The views of a scene show one set of named points, each view turned or mirrored, shifted and resized as a whole, with a little noise and some points left out.

Scene 1
View 1
z_768: [-12   7 -30   9  31  -4  21 -27 -38 -56  17  26 -24 -12   2 -11 -17  17
 -10  -1 -38 -11   4   6  -4  12  13  11   5 -11  25 -16  11 -24]
z_911: [ 11   2 -18  -5  22  12  15 -18 -33  -2   5  -2 -22   0  -2  -6   1   3
 -12   8 -22   1  13  -7   1  12  11   6  11  -5  12 -13  18 -35]
z_620: [ 11  -3 -18 -20   6  -8  -9  -1 -31  13 -13  13  -8  11  -7 -11  -6  -6
  -2  14 -21  12 -10  -7 -11  15   6  -5   3  11   2  -5   7 -35]
z_35: [  1  16 -22   6   5  17   5 -32 -37 -29  11   9 -29  -6   8 -17 -17   4
  -9  -4 -24  -4   8   5 -12  20   8  10   9   3  18 -11  20 -31]
z_770: [ 42  -6 -13 -37  -7  16   1  -9 -23  61 -22 -20 -19  21  -8  11  20 -18
 -16   0  -9  26  12 -18  -9   6  23   4   3  14   2  -8  29 -49]
z_311: [ -1  12 -40  10  13 -13  -5 -24 -23 -26   8  25 -23   7  -4  -2 -13   4
 -14 -10 -23   8  -4   1 -43   5  13 -17 -11  -7  19 -12  25 -45]
z_372: [ 15 -11 -16 -29  12 -12  -2   7 -31   8 -19  20  -3  11  -3  -4 -14  -4
  -4  16 -25  17 -11 -11   0  17  15   1   5  15   5  -3   3 -24]
z_611: [-13  14  -7   5   1 -11 -15   3 -43 -47 -12  37   4  -6   8 -40 -55   2
  17  22 -24 -11 -19  11   1  41 -10  -3  24  29   3   1 -20 -10]
z_539: [ -1 -10 -28 -22  33  -4  23 -19 -43  -8  11  20 -25  -8  -9  -6  -1  12
 -10  11 -49  10  -5  -5  11   1  10  17  -2  -8  15 -21   5 -30]
z_137: [ 27 -20 -31 -28  21 -25  -3  10 -10  40 -23   9  -7  31 -15  13  17  -9
 -13  11 -13  29 -13 -28 -30   1  18 -22 -10  -3   2  -9  21 -50]
z_128: [ 11   8  -4 -23 -17  16 -13  -7 -47  -6 -14   9 -11  -4   9 -22 -34  -9
   3   6 -20   7  -1  12  10  34   7  19  16  35   1   3   3 -17]
z_559: [  1   7 -28  11  34 -26   1   4 -17 -12  -2  20  -6  12 -12 -14  -3   6
  -4  18 -15  -1  -2 -17 -27  11   3 -28   8 -16   9 -11   7 -44]
z_322: [  9  -5 -18   4  39  11  35 -20 -30 -23   9  -1 -23  -5   4  -2   1   9
 -17  11 -33 -12  17 -11  17  13  20  13  17 -12  18 -17  16 -27]
z_489: [ 26  -4 -19 -16  13  10  11 -10 -18  15 -14  -8 -14  15   2   5   5  -6
 -19   3 -12   7  10 -14  -7  11  21  -1   5   4   9  -6  24 -37]
z_816: [  5 -17 -46  -3  28 -27  13 -10 -16 -32  -6  28 -15  13   6  23  -7   8
 -18  -4 -37  14 -12  -8 -24   5  35  -6 -18  -4  28  -6  17 -28]
z_689: [  8   2  -7  -7  29  -3   7  -1 -35   4   0  10 -10   3 -13 -24   0   2
  -5  27 -18  -4   4 -17   7  18  -7  -7  21  -9  -2 -15  -2 -32]
View 2
z_311: [-14  -7  19   6 -14   6  14 -31   9 -18 -13  -4  -9   2   8  -7  16  -7
   4 -18 -13   4   1  18   0 -24   4  19  24   2 -33  -8  22  -6]
z_911: [-15  -3   3  10 -12   2   4 -17  -9  -6 -15   5 -20  -3   8   0   0   2
  14  -3  -8   8   2  22 -12 -13 -13  12   4  -2 -33  -4  15   1]
z_689: [-17  -4  -6   7  -7   3   3 -12  -8  -7 -27  -9 -17   0   3  -5  -6   8
  23   4 -14   0   7  14   3 -11 -12   6  -7   1 -22  -2   8  -1]
z_539: [-11   3  -4   8  -9  -1  -2 -28 -17  -5  -2   7  -4   7 -11   1  -1  -2
  20 -11 -14   3   6  14  -6 -19 -13  14   2   5 -30 -11  20   4]
z_372: [-14  -8  -6   7  -9  11   3  -4 -15  -7 -16 -17  -4  -1   4   2   4   5
  21  -5 -21   0  16  10  -6   1 -12  11  14   2 -25  -8  20  17]
z_128: [-11  -2   5  19 -10   9   3   2  -6  -9 -12 -19  -1 -25  -2 -11   5  -3
  12   5 -16   2  17  20 -16   7 -18  -3   5  -4 -48   2  15  17]
z_489: [-16 -16   0   5 -12  13   5  -9 -12  -5 -18   0 -21  -6  20   3   1  11
  10  -3 -12  12   4  23 -15  -4 -11  20  17  -4 -26  -9  18  10]
z_559: [-16  -5   6   4 -12   2  15 -20   2 -14 -31 -13 -19  13  14  -4   5   4
  20  -8 -17   1   5  10  13 -21  -2  12   8   2 -13  -8  13  -5]
z_768: [-11  11  23  19 -12 -10   9 -30  -1 -16  -7   9 -12  10 -11  -5  19 -14
  16  -5  -5   6   5  17  -7 -26  -8   4   1   3 -35  -6  10  -6]
z_770: [-19 -27 -16  -3 -13  24  -2  -6 -17   2 -17  -6 -16 -21  29   7 -13  20
   5  -3 -15  11   3  28 -22   5 -15  29  23  -8 -31  -7  30  12]
z_322: [-14   2   9  18 -14  -3   4 -21 -16  -7 -11  19 -23   8  -1   5   5   2
  19   1  -2  11   1  21 -16 -20 -19  10  -5   1 -28  -8  10   0]
z_611: [ -9  12  20  21  -5  -2  13   1   5 -20 -23 -35   0  -5 -15 -20  20 -15
  25   1 -20  -9  26   6   3  -2 -10 -17  -4   2 -38   2   5  10]
z_816: [-13  -5  16  11 -13   4  15 -25  -9 -15  -4  -1  -8  22   5   6  23  -3
  17 -22 -12   6   6  12 -10 -16  -3  23  31   7 -17 -19  24   7]
z_35: [-12   1  18  15 -16   0   7 -20   3 -14 -11   3 -13 -12   0  -8  11  -8
   6  -3  -7   8   3  23 -14 -15  -9   5   4  -4 -47   1  14  -3]
View 3
z_372: [ 16  19  -4 -25  -8 -14  -7  -7  16  29  15  -2  18 -15 -27  -9  12 -14
 -28   8  -7  11  56  -1   0   8 -25   8  -3  -5   0   4  -1 -13]
z_689: [  6  26 -22 -28  -7   5   6   3  23  22  18  -2  14 -10 -10 -27   2  -4
 -14 -11   1  -5  30  -3  -2 -16 -38   1   2 -16 -12   8  -5 -14]
z_816: [  1  39 -21 -15 -21 -19  25   0 -19  11   7   4  -7 -18 -23   0  30   0
 -17 -11 -35  40  48  -8 -26   7  -2  10  -5   7   7  -4  14  -6]
z_911: [  2  19 -25 -27 -14  -7  21  -2  15  19   6  -4   9 -11  -7 -10   6   6
 -11 -14  -6   3  26 -12 -15  10 -31  10  -1 -14 -26  -4   6 -26]
z_559: [ -6  53 -32 -22 -10   0  13   5   2   4  23   8  -1 -20  -7 -25  11 -10
 -11  -5 -19   4  37 -10 -10 -15 -22   5   4  -8   2  11 -16  -3]
z_611: [ 28  23   1   8   5  -1   9  33  -3  42  34 -14   1 -22 -10 -46  -9 -21
  -4  30   5  -2  21  16  16 -10   5  -7 -38  -6  21  12  -7 -34]
z_128: [ 25  -1   4 -13   1 -23   3   1  16  38  13 -11  13 -12 -17 -13  -6 -14
 -12  29  12 -10  32   4   6  24 -16   3 -25 -11  -6  -3   0 -49]
z_322: [ 11   4 -27 -22 -17  18  26   6  18  19   8 -14  17 -23  -4 -21  12  20
 -21 -37   3  26  20 -13 -24   0 -36   9  -2 -21 -30 -12  21 -16]
z_620: [  5  29  -9 -26  -6 -21  -1 -12  14  25  13   4  11 -10 -23  -9  10 -13
 -16  11 -11  -2  49  -2  -2   8 -25   7  -2  -6  -2   7  -8 -21]
z_489: [  1  19 -22 -31 -12 -14  14 -18  18  11   8   5  19 -22 -14   1  11  -3
 -19   0  -6   7  44 -18 -21  25 -33  16   9 -13 -19  -9  -1 -25]
z_137: [-12  50 -17 -41 -13 -28  -7 -29  15   7   8  21  14 -13 -31   8  29 -14
 -28  -1 -25   3  73 -16 -12  14 -41  15  28  -1  -1   9 -13   4]
z_768: [  4  19 -23  -7 -24 -14  38  21 -13  22  -1 -14 -14   0  -6 -12  12  17
  -1 -30 -21  19   6   4 -23 -12   2  -4 -20  -4 -17  -3  21 -27]
z_539: [ 10  15 -15 -22 -20 -16  12   8   7  31  -3 -10   2   7 -22  -6  18  11
 -15 -29 -16  14  24   4 -13 -13 -21  -3  -6  -8 -19   2  18 -15]
z_311: [-12  51 -30 -18 -19 -31  34   2 -15   6   8  10 -12  -8  -9  -5  15  -7
   5   3 -32   9  30  -9 -23   3  -3   9  -7   4  -4   3  -6 -26]
View 4
z_137: [ 23 -23  -5 -27  -3  -7  44 -23 -28 -14   2  -4  29  -2   9  12   0 -16
  31  49  48  22  -2  10  -4  12  36  21 -22   4  -7   3  -4  19]
z_816: [ -5  -4 -15 -32  10 -13  14 -13 -27  16  -1 -31  16  -5  -9   2  14 -25
   1  34  16 -15   7   9   9  20 -10  20 -10   5  -3   7 -12  12]
z_770: [ 54   0  25 -37  18  -3  51 -17 -23 -16 -10  -6  31 -12   5  10 -17  -9
  34  28  35  30 -18 -12  10  -6  55  -6 -19  11 -10  -5  17  19]
z_539: [ -5  -5  -8 -14  18 -36  29 -12   9  16 -31 -26  16 -32 -12  -3   1   6
  -9  28   2   2  -6 -12  10   4  15  21  -7  14 -10   1 -11   5]
z_768: [-26  -1  -6  -8  21 -25   3  -5  -3  28 -27 -29  16 -19 -33 -15   5   3
 -29  15 -16  -6   6  -1  20  14  -4   5   3   2   5   3 -21   5]
z_559: [-16 -23 -10   1  -5 -10  15 -13 -15  -1 -11  -3  28   1 -19  -2   1   0
  -2  30  17  20   6  23   7  18  27  10  -9 -14   6   3 -22  16]
z_35: [ -8   3  15 -11  21 -15  13 -10  -7  20 -20 -26  25 -11 -37 -17 -11   0
 -12   9 -16  12  -1  -7  28   7  20 -17  -6   8   9  -1  -7  10]
z_489: [ 30  -1  17 -25  12  -7  30 -13 -24   5 -20 -14  30 -13  -8  10  -1  -5
   8  17  25  15 -11   1  11   2  34  -6 -12   2  -1  -1   4  15]
z_620: [ 11 -20   7 -14  -4 -20  28 -13 -15  -4  -2 -18  26 -19 -19   6  -8   0
  10  32  10  27 -12   1  11   6  32   5 -29   6   2  -8 -11  22]
z_689: [  2 -19   6   6  -3 -25  22 -10  -2   4 -29  -8  29 -22 -22   4  -2  23
  -7  16  13  25  -8   6   6   6  38   2 -13  -7  -2  -7 -15  14]
z_611: [-21 -30  13   2 -25 -32  -8  -5 -11  18   3 -44  21 -29 -64   4   1  20
 -16  10 -38  33 -10   3  18  16  14  -5 -46  -3  12 -20 -32  25]
z_372: [ 18 -17   6 -20  -9 -25  24 -13 -13  -1  -4 -25  24 -28 -18  17   3   5
   9  28  11  23 -14  -1   5   5  25  11 -36   8  -7 -11  -9  21]
View 5
z_128: [ -7   2   1  15  -7   7  -5   7   0  -9 -14  -2   1  -3 -18   3 -24   8
  26  16 -12 -12  29   6   3  11   1   3   9 -22 -14  11  13 -13]
z_620: [  1   4 -10  -1   4  -2  -4  15  -3   2  -7   4  -7 -12   3  11 -21   5
  18  -1 -10 -22  10  -6  -9   9  -1 -11  10 -15  -9  13   8 -23]
z_539: [  7   4   2   4   0  -3   7  17  18  12  -8  12   8   6   1   7 -10   0
   3  -8  -4  -7  -7   3 -10  25  13 -12   7  -9   3  13   4 -27]
z_911: [  2   7  -2   2   9  -8   2  17   6   2  -1   8   7   4  -6  13 -10  -1
  15   3  -8  -9   1  -2  -7  10   2 -12  -5  -3 -11   0   4 -32]
z_689: [  3  -3   2   5   7 -11  -4  21  -4   0   8   4   4  -2   4   4  -4   1
  10  -2   0 -18   0 -10  -9   8   1  -5  -1  -4 -13  10  13 -20]
z_770: [-26  34 -16  -2  12  -1   3  22   1 -18 -17   5  -3  -2  18  23 -34   3
  32   6 -18 -22   7  -5 -15   4 -16 -14  -3 -11 -13   2  -5 -48]
z_816: [ 16   5 -19 -18  15  -6  -1  10  27  28  -5  20  -8 -14 -10  10 -16   0
  16 -12 -26 -11  -5  -1 -12  24  17 -26  21 -11  -3   2  -2 -26]
z_35: [ 18  -2   1   2   5   2   0   8   6  14 -11   5   8   6 -26  17  -9   4
  19  14 -13   0  13   5   0  15   8 -15  -4  -9 -16   2   7 -30]
z_311: [ 28   2 -11 -16  14   3  -4   9   2  30 -13  11  -6 -10 -16  25 -11   4
  19   0 -16  -9   5  -1 -10  13  11 -31   4 -12 -13   6   1 -37]
z_559: [ 20  -7 -14 -13  17 -15  -9  17  -8  18   8   7  -9 -17  -1  10  -3   0
  11  -9  -7 -20  -1 -15 -14   6   6 -19   3  -2 -14   9  14 -25]
z_137: [-13  28 -28 -19  20  -7  -1  24  -2   0 -12   8 -16 -19  28  21 -31   3
  28 -10 -19 -33  -2 -15 -23   2 -11 -27   6 -11 -10  10  -3 -43]
z_322: [  4   1   4   5  13 -15   5  17  21   7   9  13  15  11 -13   6  -3  -6
  10   1 -12   1  -9   0  -6  19  11  -9  -4   4 -10  -8   4 -31]
z_372: [ -7   6 -11   1   3  -5  -5  14   8  -3  -3   2  -5 -13   4   0 -23   4
  18  -5 -12 -23   5  -4  -8  14   4  -6  17 -19  -7  11  10 -17]
View 6
z_816: [ 12   0   6   6   1  12   3  11  -2 -12  18   6  -1   2  16  -6   1  -3
   7  15 -10   7   8  32  12   5  -5  -6 -10  12  -2  -9 -18 -14]
z_539: [  9   4  -1  13  -5  21  11  17   9  -2   3   3   0   2   5  -8 -11   1
  -1 -12 -24  -2  -5  13  14   4  -1   2  -7   9   4   3 -11  -2]
z_611: [ 27   7  14  -7 -29  -4  24  28 -11 -18  -9  -2  15   7 -23  -2   0   7
   1  10  -6 -19  -4  10  -3  15  21  22  -4  -1 -24  11 -16  -3]
z_311: [ 15   1   0   4  -7  13  11  11  10   0  14  17   8   3  10 -15  13   4
  -3  15  -5   1   8  32   4  17  -4  11 -16   2   6  -5 -11 -14]
z_620: [  8   9   9   2  -6  23  10   6  -3  -6   2   9   3  -3   6 -14  -3  -3
  -7  16 -14 -12 -10   7   4  17   1  13  -5  -4 -11  -4  -3  -4]
z_770: [ -6   6   5   6   0  49  -3  -9  -9  -1 -10  22  -9 -12  27 -22  -7   3
  -9  22 -14 -15 -21  -8   5  19 -17   9  -6  -9   8 -13   3  -6]
z_768: [ 17  -2  -2  16 -20   7  17  26   5  -4   7   6  10  11  -1  -4   1  10
   4  -8  -9   4  11  24   8   4   3  10 -16  11  11   4 -20  -8]
z_35: [ 16  -1  -4   8 -20  15  13  17  -1  -3  -5  16   6   6   0 -11   3  15
  -3   2  -3  -6   4  15   5  15   2  18 -16   1  16   2 -15 -10]
z_128: [ 22   3   3 -10 -21  16  10  16 -11 -17 -23   9  -4   4 -13  -9  -9  16
  -3  12  -5 -23  -6   5   8  21   6  18   0  -7  -5   6 -19 -13]
z_689: [  5   8  11  16 -17  24  19  14  -6  -2   2   4  17   0   6  -9  -2   0
  -4   0 -18  -5 -14  -4  -2   8   7  16 -12   2  -6   0  -3   7]
z_322: [  3  -4   1  26 -19  22  11  19 -10  -5   2   6   9   4  14  -4  -6   8
   3 -10 -12   5  -1   5   6  -1  -2   8 -18  11  18  -1 -15  -2]
z_911: [  4   2   1  16 -15  25   9  12  -4  -2  -2  10   8   1  13 -10  -3   6
  -3   1 -14  -3  -7   3   5   8  -4  11 -15   3  11  -2  -8  -4]
z_137: [ -6  12  17   5  10  36   4  -6  -1  -3  16  12   3 -13  30 -18   2 -12
  -8  28 -17  -6 -15   9   3  15 -11   1  -7   0 -13 -16   6  -3]
z_489: [  0   1   5  11 -10  34   3   4 -12  -7  -1  14   2  -5  22 -13  -2   5
  -2  17  -9  -9  -9   4   3  12  -9   8 -11   0   8  -7  -6  -5]

In a view up to two points have been moved. Name them for each view, in the order of its rows, or write none.
view 1 | none
view 2 | none
view 3 | z_322, z_768
view 4 | none
view 5 | z_137
view 6 | z_128
